A landscape with many valleys, sampled at points; each row gives a point and its height.
From any point a ball rolls to the lowest of the 5 points nearest to it. It stops when none of these is lower. Distance is the straight distance between rows; heights are no part of it.
buvur (h 1.36): [143 123 131 168 183 115 165 143 161  95]
mor (h 1.69): [117 148 140 127 169 100 145 154 148 108]
fesiz (h 1.92): [101 142 150 117 146 106 129 133 129 140]
Dur (h 3.22): [ 85 169 104  93 196 120 138 167 132 125]
kog (h 3.14): [114 152 139 101 149 141 139 146 129 131]
kuvuf (h 1.94): [122 125 137 149 164  83 151 136 176 108]
Nesuk (h 0.55): [124  97 132 138 119  53 132  93 170 125]
difa (h 2.78): [ 74 115 149 119 116  84 120 117 125 150]
ged (h 4.80): [161 151  84 118  87 174 101 138 109 104]
muf (h 3.28): [148  92 122 162 149  50 139 112 186 106]
lamuk (h 1.48): [156 125 158 144 133 143 162 131 144 139]
git (h 2.98): [109 126 164 128 136  99 144 127 143 146]
zifo (h 1.10): [170 120 159 161 152 131 167 117 161 129]
revo (h 3.61): [103 163 106  86 188 145 129 164 131 132]
sof (h 1.65): [ 73 140 131  97 145  94 120 136 124 137]
kepi (h 4.38): [113 112 126 108  87 173 103 115  69 171]
bamo (h 2.05): [170 118 121 153 152 173 152 153 138  93]
Kudim (h 2.33): [128 150  91 110 189 163 131 176 117 102]
zis (h 1.45): [123 117 131 167 202 133 173 170 155  73]
madim (h 4.87): [140 118 132 121  52 177  95 107  85 157]
naka (h 4.21): [115 130 125  99  94 177 108 129  83 167]
Ketuk (h 3.88): [ 98 111 147 131 122  64 131 118 155 123]
fegab (h 3.75): [173 127 116 131  85 177 111 124 106 117]
Sono (h 0.29): [ 93 141 130 109 159  88 131 143 145 126]
pugeg (h 1.96): [106 134 117 142 167  69 137 147 157 106]
Lag (h 2.97): [200 135 114 153  74 169 113 105 126 102]
vutap (h 1.97): [177 115 151 145  86 168 134 102 124 145]
rese (h 1.91): [149 103 148 165 145  68 140  80 166 127]
kul (h 5.91): [119 159  61  85 111 174  96 130 100 150]
vik (h 4.95): [114  96 101 101 115  41 111 146 179  91]
keki (h 3.36): [187 158 105 172  66 161  93  90 118  85]
Ridun (h 3.76): [153 114 136 123  73 173 117 112 101 152]
Bebud (h 1.23): [168 117 158 137 118 138 156 115 147 141]
gedu (h 2.94): [ 76 119 134 111 133  59 113 126 146 125]
Verov (h 0.81): [163 100 169 160 117 129 150  86 133 159]
dom (h 3.50): [ 63 105 116 101 116  44  91 140 129 129]
gur (h 3.15): [169 151 100 133 114 185 120 153 121  96]
zud (h 1.28): [134 138 118 105  75 183 102 115  94 144]
zegut (h 2.41): [ 84 132 114 114 136  57 109 144 156 110]
Buze (h 5.14): [153 171  77 135  85 157  69 112 106  94]
mogi (h 4.50): [132 142 124 106  96 168 122 134 104 142]
serek (h 2.30): [163 134 121 135 126 165 147 152 138 115]
rim (h 2.44): [192 143  94 155 120 178 125 139 126  77]
tupo (h 1.01): [156  89 182 168  99 130 150  53 122 183]
Goru (h 4.09): [109  99 168 136  86 152 127 104  79 178]
kifu (h 2.21): [121  93 181 147 106 128 136  96 111 173]
Gigur (h 3.80): [ 95  97 158 124  91 148 108 119  54 199]
Per (h 1.75): [107 149 123 132 204 107 150 177 155  97]
Rubil (h 4.22): [104 153 114  88 141 160 115 145 102 154]
mufo (h 2.16): [171 121 140 130  93 162 139 112 121 135]
navi (h 2.17): [ 64 133 132 105 136  86 113 123 108 153]
gupi (h 3.64): [111 120 167 122 118 133 131 115 113 162]
mame (h 2.91): [114 105 159 147 107  80 135  86 136 144]
vil (h 1.15): [155  96 164 166 127  81 147  57 148 157]
val (h 2.95): [122 131 154 142 141  88 155 125 137 125]
fafan (h 1.81): [138 139 104 129 169 180 144 177 127  76]
tefip (h 2.82): [ 79 109 166 120 109 104 110 117  93 163]
delu (h 1.56): [115 146 133 141 187 114 164 161 155 107]
saguz (h 3.77): [110 144 132  95 125 154 133 140 103 154]
Fep (h 4.10): [132 158  97  97 133 171 116 162 120 121]
rulat (h 2.42): [147 145  79 122 152 182 138 169 122  91]
duna (h 2.56): [133 145 150 116 146 143 146 140 127 136]
sobov (h 1.41): [146 107 157 159 131  91 145  84 153 143]
Gom (h 2.28): [145 140 124 119 159 162 142 163 130 111]
tulab (h 5.18): [134 146  85 101  59 166  74 100  88 141]
Naret (h 3.27): [ 80 119 139  98 115 140 115 121  76 178]
naba (h 6.32): [116 167  56 116  70 158  61  95  72 133]
rekur (h 4.34): [127  98 102 128 145  51 118 130 187  92]
Vifi (h 1.66): [127 134 101 128 198 180 152 191 133  80]
belu (h 3.83): [145  93 111 170 170  58 136 121 195  82]

Two balls start at each pair of points below. Name the first point that both come to, or write never.
navi, kog: Sono
dom, kuvuf: never
val, difa: Sono

Where does a ball stop that starts at each point below?
Vifi: Verov
Gigur: Sono
delu: Verov
Buze: Verov
gupi: Sono
lamuk: Verov
